Each row is a point on a tangle of strands that fork and nearly touch. The rows are in no order.
(in the rows, 128 means zero)
Two points are linked if the straight distance between their rows is under 102. Some points are linked to none.
lesog: [100 178 137 148  98  93 128  99 111 153 107 100 149 131 146 146  90 145
 176 104 122  88 119 146 166  90 107 130 129 169 128 140]
laf: [148 166 133 118 106 135 105 104 144 139 107 106 145 125 151 133 128 106
 205 168  88 109 158 115 168  89 127 139 112 130 108 132]
bamaz: [ 81 144 100 102  56 132 159 115  84 123 136 135  87 110 153 161 112 145
 127  89 115 103 144 159 129 175 127 142 134 135 156  83]
fip: [111 123 146  93  98  94  90  79  94 119  68 129 152 184 176 158 114  86
 138 178 116 130 146 165 136 136 132 199 104 144 133 101]
Neve: [102 147 124 176 113 131 165 207 151 155 155 143 116 104 110 114 111 155
 137  47 167  68 102 148 125  95 103  50 131 118 117 144]
dal: [ 96  74  50 127 152 142 141 230 101 120 190 142 159 123  94 128 126 119
  81 101 154 126 102 143 123 120 163  67 134 114  97 105]
zem: [108 151 129 136 103 139 128 132 124 131 133 128 134 109 130 123 116 130
 191 127 101 104 147  81 153 103 121 101 137 108 150 123]
lofo: [125 100  98 159 144 146 173 200 135 160 177 163 140  97  99  83 114 156
 109 107 151 107  87  74 122 114 118  70 149 115 111 164]
luba: [141 103 139  94 122 145  71 162 143 102 108 127 176 158 141 125 123  78
 154 202  76 139 140  74 145 128 141 160 127  93 111 127]
Ton: [ 91 184 150 163 118  86 118 128 107 155 106 119 160 141 130 133  84 151
 182  87 150 100 114 119 151  57  93 110 149 139 139 145]
gir: [118 149 149 164 146 110 123 103 131 118 132 140  94  88 104 137 178 149
  86  83 148 165 139 150 126 138 131  90 156  99 165 107]
luro: [131 174 178 164 138  87 122  51 120 139 100 121  84 107 121 155 159 144
 131 100 143 150 154 139 134 137 118 120 125 131 186 108]
pib: [132 143 150 137 136 133 123 111 132 133 128 122 141 124 121 109 109 138
 178 153 102 126 134  38 144 111 116 125 137 118 154 143]
davep: [166 109 126 118 153 167 105 131 168 107 136 125 138 131 132 125 149 114
 119 152  99 144 128 132 120 134 142 146 120 114 114 141]
mise: [136 174 149 132  98  98 143  60 120 148 122  96  74 108 143 169 134 167
 121  87 135 115 146 207 145 156 108 151  99 162 137 111]
nago: [125  74  93  79 110 170 139 218 111  99 158 111 131 158 110 130  53 130
  95 124 115 116 100 138 104 178 155 154 114 132 110 144]
Tir: [118 164 170 178 170  83 111 110 134 133 107 142 123 117 111 116 155 140
 136  97 168 155 126  99 128  75 102  90 156 108 162 125]
safa: [121 111 106 125 125 148 111 162 140 110 152 135 152 131 130 117 114 133
 127 124 116 122 107 116 128 111 131 121 145 111 129 130]
mimik: [167 106 140 154 190 123 178  90 159 130 131 140  85 110  99  88 163 165
  58 120 151 180 111 116  89 172 145 111 150 141 127 171]
boba: [167  94 185 155 187 110 143  45 144 149 107 123 126 164 111 125 159 121
 134 162 161 147 135  97 100 123 117 138 117 158 157 146]
dituv: [ 69 157 108 112  65 104 113 114  84 121 112 141 135 141 162 140 103 130
 137 108 113 123 127 158 139 122 123 153 147 138 143  96]
Pon: [ 76 118  60 110  80 157 177 194 105 127 144 136 118 119 131 143  98 126
 151 103 128  39 140 147 126 166 127 106 128 154 140 102]
Vonom: [ 73 176 122 119  65  97 130  86  76 149 100 108 133 139 160 151  89 139
 170 105 108 100 137 143 160 113 115 155 139 177 139 122]
tizap: [135 118 137 137 149 135 128 142 135 138 148 147 137 103 111  87 129 134
 149 167 109 149 127   4 129 120 124 105 150  98 145 144]
nire: [ 78 117 118 121 112 125 100 144  77  98 140 164 134  95 129 151 142 100
 115 140 104 163 152  83 141 148 145 111 149  82 170  76]
nerez: [171  98 160 103 167 149 107  90 139 123 113 130 131 153 125 129 148 104
 138 195  98 155 141  40 113 155 131 172 117 122 143 147]
seves: [136 104 133  99 120 126  76 144 135 100  91 111 169 198 152 136  98  94
 125 167 110 127 111 161 119 129 132 191 121 130 116 123]
dolek: [164 150 152 136 163 146  91  78 160 110 101 129 138 110 133 122 184  82
 160 191 104 163 181  96 135 114 148 122 110  76 119 112]
Teb: [158 103 119 115 138 169 131 157 160 124 153 123 134 132 123 110 113 140
 133 140 100 112 109  99 118 134 130 144 124 129 120 159]
forat: [ 86 101  90  80  68 139 128 187  86  88 135 131 112 136 146 160  88 108
  91 114 113 140 123 172 119 196 149 160 124 124 134  93]
gedu: [ 87 135  77 126  86 111 138 167 122 136 155 176 108  74 143 116 185 107
 116 120 145 103 165 185 165 122 133  68 143  96 119  53]
Geseg: [107  87 123 120 139 127 113 169  99 127 152 155 151 121 109 107 114 125
 118 168 109 164 111   5 126 138 130 128 156 100 149 135]
kat: [163 176 137 123 113 123 117  81 167 144 118 118  97 117 158 129 178 134
 129 122 124 129 161 235 154 115 124 143  94 132  77 108]
fofa: [125  59 103 112 139 138  95 210 128 111 155 138 177 149 112 104 117 105
 101 169 103 151  93  65 137 130 141 134 148 106 108 137]
tikan: [154 140 185 132 158  83 120  34 107 153  90  78 161 153 118 153 135  76
 201 202 148 128 185  89 137  93 118 128  91 153 146 120]
mepiz: [166 128 159 182 160 112 160 120 171 173 125 131 117 133 111  73 119 170
 112 122 156 123  80  91 109 110 111 114 128 143 104 198]
sib: [142 113 129 148 165 131 113 139 156 122 135 141 158 139 121  91 129 137
 117 132 142 139  95  87 124  90 125 118 153 113 118 147]
Lere: [123 105 115  84  87 138  82 177 123  91 103 126 156 165 163 138 113  82
 111 170  90 140 124 168 138 149 148 183 121 109 106 113]
kono: [160  83 118 134 181 138 161 109 140 129 140 145 110 124 112  88 139 160
  54 153 138 182  97  87  85 176 148 140 143 139 118 169]
Bev: [ 86 147  95 144  86 135 163 186 134 146 147 134 140 118 130 124  95 150
 156  74 145  55 110 159 134  98 109  82 132 132 118 126]
gogek: [156  95 181 146 169  91 132  58 129 161 106 102 168 191 114 135 131 105
 167 168 174 113 137 118 117  72 104 133 112 176 142 139]
Bedug: [138  83  98 116 149 148 144 177 126 128 161 133 140 149 103  86  69 161
  63 125 145 145  71 108  96 145 142 140 137 131 102 167]
mapuz: [163 164 153  96 127 151 120  74 119 139 102  99 131 127 140 169 130 101
 208 176  71 124 173  82 151 139 124 170  95 146 133 144]
noga: [114 136 150 157 162 111 106  89 126 101 122 157 123  86 110 131 185 121
  83 122 137 184 152 115 129 125 141  93 155  83 168 102]
kepop: [123 126 127 116 126 119  82 105 134 103 108 128 153 166 155 133 124 111
 112 150 130 135 116 172 120 105 130 161 127 125 128 107]
rame: [154  77 126 113 149 145  86 162 157 116 134 133 168 150 121  93 134  97
 129 193  91 150 116  51 136 116 139 145 143  95 106 145]
vola: [124 111  94 132 160 142 145 174 135 106 173 122 139 129  95  97  99 166
  54  70 177 154  90 165 101 115 150  92 141 118  94 136]
Masu: [ 91 159 143 137 112 112 116  92  91 114 119 144 115 102 133 151 137 136
 132 115 124 155 151  93 137 134 121 119 154 103 188  90]
gazi: [ 97 129 134 125 133 100  78 140 116 116 105 134 192 193 140 126  90 126
 141 136 142 124 102 105 130  74 112 153 162 125 134 122]
rosu: [147  97 134  81 109 166 121 154 123 117 123 117 134 158 131 143  88 119
 148 156  73 110 108  79 130 171 129 188 120 133 136 166]
vibuz: [157 107 127 174 167 128 184 162 175 144 148 136  92  79  93  68 165 165
  69  96 155 150  92 121 113 139 144  60 145 119  84 181]
lol: [166 127 162 178 189 113 148 112 198 133 112 126 110 122 103  83 178 140
  97 104 164 153 102 135 112 111 134  94 151 123 100 176]
lok: [137 165 143 120 124 123  86  73 130 109  93 141 137 105 153 130 161  86
 154 185 104 151 183 124 145 109 144 134 110  82 127  89]
tate: [144  88  94 157 169 138 160 183 154 149 170 152 144 105 106  71 144 151
  84 124 145 140  79  87 121 101 137  79 160 107  82 173]
niti: [121 147 154 183 140 116 156 187 152 159 144 146 108  98 102 101 128 163
 118  43 173 112  91 123 114  86 105  60 148 104 116 168]
Tib: [173 146 201 186 171  80 131  85 164 167 101  86 106 137 110 128 154 141
 139  95 174 107 108 168 117  93 110 103 102 170 114 170]
zorug: [159 112 110 135 161 156 145 136 164 105 158 118 110 118 106 105 139 155
  68 100 141 151 117 166 104 147 152 108 129 119 107 146]
Veb: [155 154 166 148 144 110 146  65 139 138 116  82  90 136 125 158 126 166
 111  89 155 125 131 202 114 143 112 147  91 174 137 137]
dus: [121 149 114 130  90 136 137 117 135 126 147 125  93 102 140 144 137 152
 113  93 127 116 141 188 133 143 126 125 125 129 136 102]
fut: [101 113  93 152 129 151 177 215 130 151 172 161 146 107 102 106 100 142
 142  97 153  59 103  85 123 119 113  64 138 124 135 148]
Sufa: [174  96 179 120 178 133 126  46 139 137  95 116 145 181 125 163 165  92
 144 183 145 135 162 145 106 125 124 164  88 156 141 127]
rugid: [ 92 207 150 145  86  53 119  71  98 162  88 128 114 101 154 133 136 132
 177 111 136 132 166 150 174  91 108 111 130 136 140  92]
Kam: [105 125 139  90  91 133  91 113  89  93  94 145 123 121 160 157 123  83
 134 174  79 148 153 105 135 170 143 169 122 100 152 102]
Tomuv: [173 140 193 195 183  84 134  91 193 153  93 106  91 136 104 108 183 131
 127  92 172 139 114 156 115 105 125  87 125 139 107 161]
lam: [113 120 116 124 139 114  97 129 125  99 122 120 157 185 133 126  94 136
  88 116 162 140  98 182 104 110 131 158 136 136 130 112]
vufin: [187 123 177 166 179 108 143  80 172 177 119  99 143 158 110 105 128 134
 161 152 156 107 114  99 124  94 104 135 103 176 110 187]
Zakid: [144 140 135  89 113 149  81 120 132 111  96 125 152 143 158 136 143  71
 180 203  68 134 171  99 146 127 136 160 102  98 106 113]
lezok: [157  70 154 115 171 128 105 113 137 127 111 145 147 163 119  99 146 110
 101 212 123 169 122  28 107 149 132 166 139 120 131 147]
Resap: [100 114 108 146 176 115 127 178 100 141 162 173 170 147 108 105  97 160
  74  98 175 170  80  84  99  94 112 123 181 117 128 151]
rusi: [154  80 116 110 161 146  85 156 150  92 130 125 165 157 131 110 134 102
  79 159 115 160 111 138 116 133 156 147 134 105 105 134]
lene: [100  86 126 101 101 128  95 187 107  97 120 130 166 176 126 133  73 103
 119 149  98 134  97  83 131 164 133 179 148 117 140 136]
tugo: [159 115 136 165 142 152 191 169 179 156 161 124  75  82  91  90 143 164
 103  85 146 108 107 127 106 151 127  65 120 122 104 173]
puvi: [129 147 160 176 172  99 141 139 139 153 123 157 121 103 107  78 148 153
 137 120 165 166 109  25 121  81 100  80 169 105 139 159]
naped: [107 168 146 171 139 103 122 155 134 148 125 136 151 130 127 117 111 154
 145  71 170 112  96 135 141  50  96  95 154 124 127 144]
rotof: [152  77 109 109 168 137  99 168 144  95 134 114 161 180 122  97  99 127
  63 141 150 157  84 153 100 122 155 152 134 128  99 142]
Tozi: [167  80 118 101 183 158 147 116 137  98 137 121  99 136 103 108 128 149
  41 132 138 191 113 132  81 185 164 152 121 141 116 153]
sok: [105  99  69 140 148 145 170 219 122 125 197 142 134 101  87 121 121 145
  85  78 174 102 111 154 117 130 144  61 133 122 110 118]
sudo: [109 134  92  79  62 128 122 128 116 121 129 145 105 123 179 126 138 117
 119 130 101 121 156 211 138 149 142 161 108 122  99  95]
Dapip: [ 93 180 152 137 105  99 128  68  86 129 104 121 113 103 136 150 113 136
 175 123 111 136 157  80 151 127 116 128 137 124 182 103]
lezep: [114 132  85 141 109 138 130 180 150 124 151 152 125  76 131 115 180 106
 142 126 132 100 149 154 160 100 135  55 145  95 114  83]
Pek: [142 156 163 127 143  77 110  59 111 163  89  66 185 154 122 150 107  86
 214 187 141 102 173  98 161  75 111 138 107 177 122 136]
bobu: [127 135 164 140 152  88 113  73 113 151 103 101 173 175 123 142 100 128
 164 148 145 103 120 109 132  82 106 145 124 174 154 138]
nivor: [ 97 139 107 145 138 127 143 164 111 112 166 137 124 118  96 124 105 174
  58  43 189 150 106 185 105 116 133  93 150 116 128 112]
Bobig: [ 61 174 101 137  82  96 123 149  96 134 136 165 131 115 147 130 122 148
 133  81 155 125 130 173 145  83 105 108 166 118 133  87]
dis: [176  98 178 172 194 108 172  60 163 162 101 135 118 156 111  87 171 137
 118 173 170 155 114  77  89 122 116 127 132 160 131 172]
sim: [161 107 137 114 145 154 152  94 127 139 138 127 100 133 123 131  98 158
 118 135 105 125 103  67  99 180 126 178 116 153 153 170]
zira: [128 179 172 160 113  77 121  61 126 153 102 111  75 106 129 151 159 159
 117  82 152 129 145 201 146 134 112 126 121 142 147  99]
nopu: [149  96 130 102 169 146 122  98 130  85 123 110 106 150 118 136 125 138
  45 121 147 174 127 180  86 174 157 160 118 129 133 125]
gid: [ 92 132 110 145 107 141 163 160 106 129 156 155  96  69 107 144 137 128
 158 106 122  96 151  72 134 153 118  69 145 114 183 104]
nilo: [126 104 104 106 145 139  96 135 123  75 132 122 125 142 124 136 123 116
  40 124 141 179 121 207 104 154 168 144 122 112 111 101]
mefud: [117 127 106  73  67 146 102 145 120 112 106 138 134 141 181 138 132  90
 139 171  75 124 149 172 143 152 139 178 112 120  98 109]
Luf: [101 131 108 135  92 155 167 155 115 134 152 139 103  91 116 140 111 146
 152  92 117  77 129 114 130 155 119 100 130 132 161 121]
mugol: [168 125 127  94 128 195 124 127 146 114 137 141 104  89 133 151 178 102
 150 163  70 140 162 110 131 168 143 136 103 103 132 126]
zeto: [113 183 139 151  92 114 138 135 129 149 119 121 104  76 125 119 143 125
 205 118 117 111 163  96 158  98 117  68 133  98 147 106]
pasub: [100  76  77 125 132 149 121 215 121 122 165 148 164 111 113 120 132  99
 136 148 112 108 119  78 141 118 141  83 149 104 129 118]
kire: [113 144 125 115  85 143 148  98 104 124 130 118  92 105 141 168 113 148
 150 105  97 105 142 126 134 164 128 148 122 139 165 119]
libi: [154 141 183 173 164  94 153  78 149 154 115  89 106 153 107 134 120 171
 105  76 181 116 107 180 102 120 111 128 102 175 135 161]
fov: [153 138 147 164 171 114 111 136 168 137 122 129 163 141 120  82 141 129
 155 134 157 133 101  63 142  49 110  99 155 105 110 154]
nenuk: [129 118 100 113 107 168 156 144 123 113 160 122  86  92 124 150 140 146
  99  99 120 115 147 166 123 180 135 114 120 121 145 100]
barub: [ 72 124  76 127 101 127 118 195 105 115 159 162 159 115 136 128 126 115
 130 104 142 116 120 145 135  91 129  87 165 106 123  88]
gubuv: [146 119 154 142 154 109 127  74 128 139 117 110 139 171 123 136 106 146
 126 125 153 115 111 133 107 116 113 159 112 167 153 147]
Nebu: [105  88  87  83  85 142  97 200 107  86 130 145 142 128 159 143 132  74
 101 165  90 145 136 178 143 165 156 145 122  99 103  89]
vose: [153  96 112 164 188 119 173 141 165 140 138 151 127 105 109  67 168 153
  62 129 152 180  81  98 115 122 147  81 170 120  81 183]
Vore: [116 128 100 151 122 146 139 190 153 131 150 143 132  82 118 107 156 112
 173 121 126  85 136  98 156  90 128  54 145  95 128 112]
nefu: [ 81 137 103 111  88 123 107 120  89 107 130 171 118  82 146 146 158  98
 104 138 107 153 164 139 146 148 142 115 138  83 148  60]
vik: [158 158 149 117 132 111 120  38 126 140  98 107 104 141 154 172 156 124
 122 138 139 130 162 209 135 140 120 169  82 165 129 107]
Gup: [ 93 122  76 144 117 154 164 208 140 135 156 152 135  98 117 118 127 114
 164 116 136  48 132 106 141 117 125  65 136 124 135 112]
tiro: [167 136 154 156 148 136 136  96 165 141 134 110 106 117 120 126 134 156
 139 113 122 116 123 121 124 130 122 127 118 147 134 164]
duvu: [141  89 133 111 144 135 140 117 108 123 130 128 119 161 116 124  74 157
  89 130 130 138  84  84  86 171 129 182 129 146 153 161]
dolu: [136 163 103  94  78 115 123 102 146 138 133 136  99 119 173 112 160 135
 119 121 118 120 153 248 153 124 131 147 104 125  72  93]
fafu: [107 183 152 136 107  76 113  53  93 142  93 105 134 119 145 148 118 124
 182 138 124 128 162 121 159 102 112 134 126 147 157 109]
Laton: [ 65 136  92 116  84 115 106 165  83 106 131 147 159 150 145 144  88 128
 108 103 133 135 112 159 119 119 127 141 166 125 134  96]
Zus: [ 89  77  73 101 101 128 109 206  87  89 158 138 139 128 128 146 125  88
  68 133 118 162 123 187 130 167 171 124 119  99 106  83]
viro: [ 95  78  70 102  96 154 118 226 113 105 153 141 156 134 128 134 114  87
 131 148 101 101 119 124 138 147 145 118 137 117 120 108]
poku: [144 125 149 168 168 125 142 102 151 120 135 136  95  96  97 111 169 158
  74  94 146 167 123 126 108 150 136  98 148 121 149 144]
bot: [151 158 156 118 130 114 102  37 127 133  89 140 121 136 161 156 179  92
 131 169 125 145 176 190 136 120 132 164  90 130 115  95]
Vas: [133 139 169 167 184  98 114  80 146 122 103 140 127 112 105 107 179 122
 117 137 153 178 145  79 118 105 126  93 151 100 166 119]
Kubu: [ 83 110  58 129 117 143 166 210 106 121 176 146 129 105 102 137 118 128
 106  91 166  75 126 157 119 151 138  76 131 133 132  91]
nunik: [112 129 144 117 132 113  84 109 114 113  93 120 170 170 136 133 112 112
 161 169 116 130 135  87 132  98 121 159 139 123 147 115]
tevuv: [165 142 162 178 172 114 122 118 188 134 117 124 129 124 118  86 168 123
 144 116 153 142 109 106 136  71 128  86 144 110 109 158]
vuso: [ 96 133 105 164 159 121 141 189 118 124 170 160 137 104  96 125 134 154
  75  50 186 157 104 148 111  91 126  70 169 106 119 124]
fifu: [165 117 171 125 160 117 134  26 123 139 100  99 118 158 132 183 158 105
 136 155 153 132 161 183 109 137 118 164  78 180 148 120]
Tilur: [125 160 140  82  95 115  95  86 107 130  76 111 154 152 171 146 128  70
 195 202  75 129 175 116 161 118 134 185  97 128 100 116]
mef: [174 118 144 158 151 156 166 132 175 145 150 128  95 100 106  96 138 160
 117 112 125 127 113 110 113 149 129 112 117 129 117 175]
ketu: [121 157 100  71  57 148 173 114 105 145 130 101  89 119 172 153 118 149
 157 106  91  81 150 206 153 162 116 165  90 177  93 127]
mem: [127  86 133 126 166 115 105 131 120 118 126 151 162 164 118 104 119 131
  86 170 138 163  96  50 102 131 126 153 153 119 145 142]
Tol: [165 139 124 125 132 167 109 117 178 114 130 124 127 111 143 129 177 110
 135 141 102 131 145 172 135 115 139 128 113 108  98 125]
keta: [101 146  88 116  73 149 156 169 137 133 148 107 129 133 141 120  90 154
 144  96 126  64 121 201 135 113 120 114 114 149  97 123]
suvet: [117 148 145 128 115 116 132  69  95 135 110 105 119 133 140 169  93 146
 153 113 117 112 124 110 133 145 116 166 125 163 170 137]
fod: [153 113 180 124 158 111 106  47 120 133  87 111 158 179 127 151 148  80
 165 205 144 137 175 106 120  99 125 147  97 139 146 110]
Fina: [164 156 108  97 101 169 151 132 159 130 145  98  89 114 150 138 144 155
 134 110 114 106 150 230 133 149 122 138  85 143  82 121]
Taka: [ 92 150  99 111  90 106 107 121 103 108 139 141 125 135 148 130 119 146
  75  88 157 147 126 221 123 125 131 140 141 119 120  76]
podub: [ 70 122  68  88  60 140 144 179  85 104 145 132 120 136 145 139  89 128
 110  99 129 102 125 190 116 164 142 135 134 138 123  85]
gofi: [152  88 132  99 121 149 124 156 137 142 131 123 151 172 113 110  73 146
 139 166  90 104  91  54 118 147 120 183 131 140 123 180]
vavo: [ 55 125  54 115  81 131 158 199  90 124 156 162 129 110 127 144 123 112
 132 103 146  70 142 149 129 150 131  93 149 141 142  71]
Dode: [123 135 106  58  67 166 154 123  91 124 113 104  93 135 169 175 102 129
 149 117  81 106 137 180 132 185 129 191  92 160 118 127]
vodi: [169 175 165 162 133 106 116  95 163 164 111  86 127 116 134 139 135 120
 189 127 123 103 138 149 166  87 116 120  99 165 100 153]
toge: [156 109 109 145 162 147 162 161 154 142 156 131 140 143 108  69  87 178
  71 108 170 131  67 122 100 112 132 111 134 133  85 179]
vamam: [ 85 125 118 136 118 129 135 134  85 114 153 161 114  79 108 147 139 131
 126 106 123 149 143  65 130 145 126  94 159 100 191  93]
Zefas: [ 75 158  93 120  69 108 124 131 101 131 131 181 107  83 150 122 166 114
 138 126 125 124 172 152 161 119 129  86 149  86 139  60]
Zuku: [100 119  93 112  84 176 192 166 106 130 152 121  95 113 124 153  87 148
 153  96 109  42 129 122 118 188 124 121 109 151 151 132]
Zoki: [178 130 157 125 135 163 161  92 140 157 143 116  90 103 117 140 120 155
 166 134  91 110 125  61 124 171 117 156 100 158 147 180]
dup: [156 102 102  91 127 191 145 153 142 108 154 133  96  90 127 152 164 118
 108 131  90 129 151 145 117 183 144 125 106 116 128 117]
Punoz: [179 151 164 112 145 154 142  71 132 155 123  97 109 120 129 173 125 129
 190 146  88 115 148  92 141 153 115 171  87 173 138 172]
bokug: [172  96 164 133 194 141 124  58 155 127 106 138 130 153 118 117 172 105
 119 185 133 167 148  83  98 140 131 151 118 131 138 146]
mibad: [181 170 184 161 157  98 124  62 148 174 106  76 115 119 114 158 153 100
 184 139 144 118 157 150 146 106 115 127  88 185 116 157]
pafon: [ 95 117  84 105 108 123  95 165  93  86 144 137 136 141 134 134 107 122
  60 109 139 167 117 202 115 146 156 137 139 111 114  81]
tabo: [130 154 147 117 135  96 102  93 120 146  91  78 185 170 127 129  91 111
 211 179 110 100 145  64 163  78 113 151 125 146 125 140]
midu: [160 163 129 144 106 140 114 117 176 136 125 128 105  87 146 119 185 108
 164 137 108 123 163 171 163 103 132 102 116  99  94 108]
palan: [ 86 119 114 115 111 110  85 163  99 102 115 131 179 187 139 132  72 125
 107 120 141 134  87 151 115 108 126 162 162 129 128 114]
Boko: [134 143 149 109 123 115  82  68 118 115  80 132 143 151 163 148 150  88
 141 184 110 139 169 150 135 119 133 166 102 117 132  98]
navo: [ 90 132 146 103 100  93  74 105  96 107  69 121 175 189 159 143 105  90
 152 180 113 134 141 117 144 117 121 183 134 126 144 101]
nid: [169 172 145 101 115 164 146  80 127 148 123  99  94 104 142 181 139 132
 182 127  82 116 157 142 145 159 116 164  82 162 126 145]
mar: [167 184 148 140 107 113 120 101 169 163 122  96 107 107 152 136 160 124
 174 119 114 106 150 207 168  96 116 131  96 154  78 135]
Rifi: [122 174 155 175 126 100 115 135 141 137 120 133 109  83 115 113 162 133
 164 100 144 141 143 106 149  79 113  66 148  90 150 113]
rut: [144  74 108  78 124 167 122 195 120  87 139 115 122 149 127 141  91 105
  90 142  96 157 114 145 112 193 151 174 110 120 117 138]
kep: [125  97 119  82 104 145 115 153  97  85 123 120 110 140 144 165  96 108
  88 131 102 156 118 153 108 200 150 185 115 124 142 113]
viz: [140 185 131 127 102 114 103  87 148 135 109 139 119  88 162 113 176  90
 184 169 102 135 186 150 169  89 134 114 105  83  96  89]
kavev: [157 172 152  87 127 121 107  58 103 146  77  90 151 135 152 163 131  73
 216 211  86 133 193  92 157 128 127 174  87 139 116 124]
bup: [154  87 100 125 185 146 144 151 160  99 151 115 131 137  97  83 121 155
  39 108 160 173  91 156  97 131 169 108 135 124  82 158]
legid: [159 122 173 183 183  98 156  96 164 167 109 143 121 137 109  71 150 156
 120 140 169 150  95  61 107 102 108 109 145 145 127 180]
nuna: [107 147 132 171 166 107 126 156 135 133 142 158 142 127 111 111 123 160
 101  67 184 151  95 125 113  73 107  94 173 113 133 144]
Puz: [102 100 122  82  77 158 137 160  93 106 111 107 123 157 145 166  68 120
 149 126  79 105 109 106 130 184 137 192 130 144 145 143]
lat: [174 123 196 165 168  91 135  42 139 163 109  87 135 154 115 158 150 113
 164 144 167 117 143 150 126  98 107 128  96 191 139 149]
sodoz: [124 145 162 188 162 103 148 171 145 164 134 164 112  92  97  88 145 161
 116  80 171 147  94  72 121  87 103  64 165 103 128 178]
duzev: [103  92 146 107 138 113  95 141  93 110 117 149 154 160 116 126 100 117
 113 164 116 158 108  20 116 154 125 170 154 114 169 132]
Vupi: [101  86  77 133 150 136 122 215 118 118 175 151 177 128 114 113 122 118
 106 115 142 129  90 108 132  91 138  87 160 102 105 127]
besu: [122  92  76  93 101 172 136 212 129 100 159 121 142 141 129 128  89 118
 119 130 110  96 110 158 120 152 146 130 123 128 106 127]
luz: [130  69  91 113 132 150 128 210 126 124 165 139 157 149 109  99  81 138
  96 140 116 125  78  88 117 141 139 132 143 123 110 152]
deka: [105 140 142 165 117 129 173 153 121 146 161 150  84  80  95 135 126 170
 115  56 149 109 119 108 114 150 111  76 146 120 169 133]
nena: [105 125 134 103  95 129 118 113  90 118 109 109 138 159 138 157  75 137
 144 127  96 108 114 103 129 153 122 188 128 151 158 141]
Laver: [153 153 126  62  87 171 142 102 107 130 109 111  93 120 167 191 131 115
 169 136  64 116 149 145 139 177 121 191  87 153 121 137]
pebup: [117 151 139 159 127 120 147 121 122 127 146 131  91 100 102 138 126 174
  93  58 155 138 121 152 111 149 118 107 144 119 166 123]
folas: [106 156  89  92  53 136 157 136 117 139 143 107 109 132 165 125  99 158
 147  95 118  75 138 224 144 136 122 145 100 165  82 116]
voro: [151 154 144 154 132 131 130  99 164 125 132 114  98 108 125 134 159 149
 118  99 135 136 131 178 131 128 124 118 118 124 131 125]
Dez: [ 61 135  71  84  35 127 165 145  79 128 138 148  99 124 162 134 117 129
 131  98 116  87 148 189 136 171 133 141 128 145 123  81]
zil: [182 136 151 116 166 183 109  92 161 116 119 139 121 106 125 139 191  91
 150 183  82 166 178  96 127 146 143 140 103  99 120 135]
Tidep: [125 115 139 136 145 123 128 109 123 127 135 130 135 156 119 118  87 162
 109 111 140 128  96 105 105 132 117 158 133 148 156 150]

A fork is a point with three links, a tip a point with one. Leave the first point through the second and follow the links. Name the first fork or tip that comes.
Dez, podub | vamam
pib, tizap | mepiz
luro, zira | davep
tugo, mef | lok
mapuz, kavev | toge
kat, mar | Punoz

Follow the links from the first point to the second, and from the first to the third. Name the last point that the two ways share.
rotof, Vore, lat | lok
zeto, dup, Vonom | palan
nopu, Dode, Tib | Lere
palan, gogek, noga | Lere
lesog, zem, Gup | palan
sim, tikan, mugol | Boko
Neve, kavev, mefud | Punoz

Name the points in between on the shortest way along the links from the first point to the second, in order.
deka, nunik | pebup > gir > poku > mimik > kono > Tozi > nopu > nilo > pafon > Zus > Nebu > Lere > seves > kepop > lam > palan > gazi
vodi, fod | mar > kat > dolu > sudo > mefud > Lere > seves > kepop > lam > palan > gazi > nunik > navo > fip > Boko > bot > vik > fifu > Sufa
lat, Neve | gogek > bobu > gubuv > Tidep > duvu > sim > Zoki > Punoz > nid > Laver > Dode > ketu > folas > keta > Bev
dolek, Masu | zil > mugol > dup > nenuk > dus > voro > tiro > mef > tugo > vibuz > vose > tate > lofo > fut > Gup > Vore > lezep > gedu > Zefas > nefu > nire > vamam
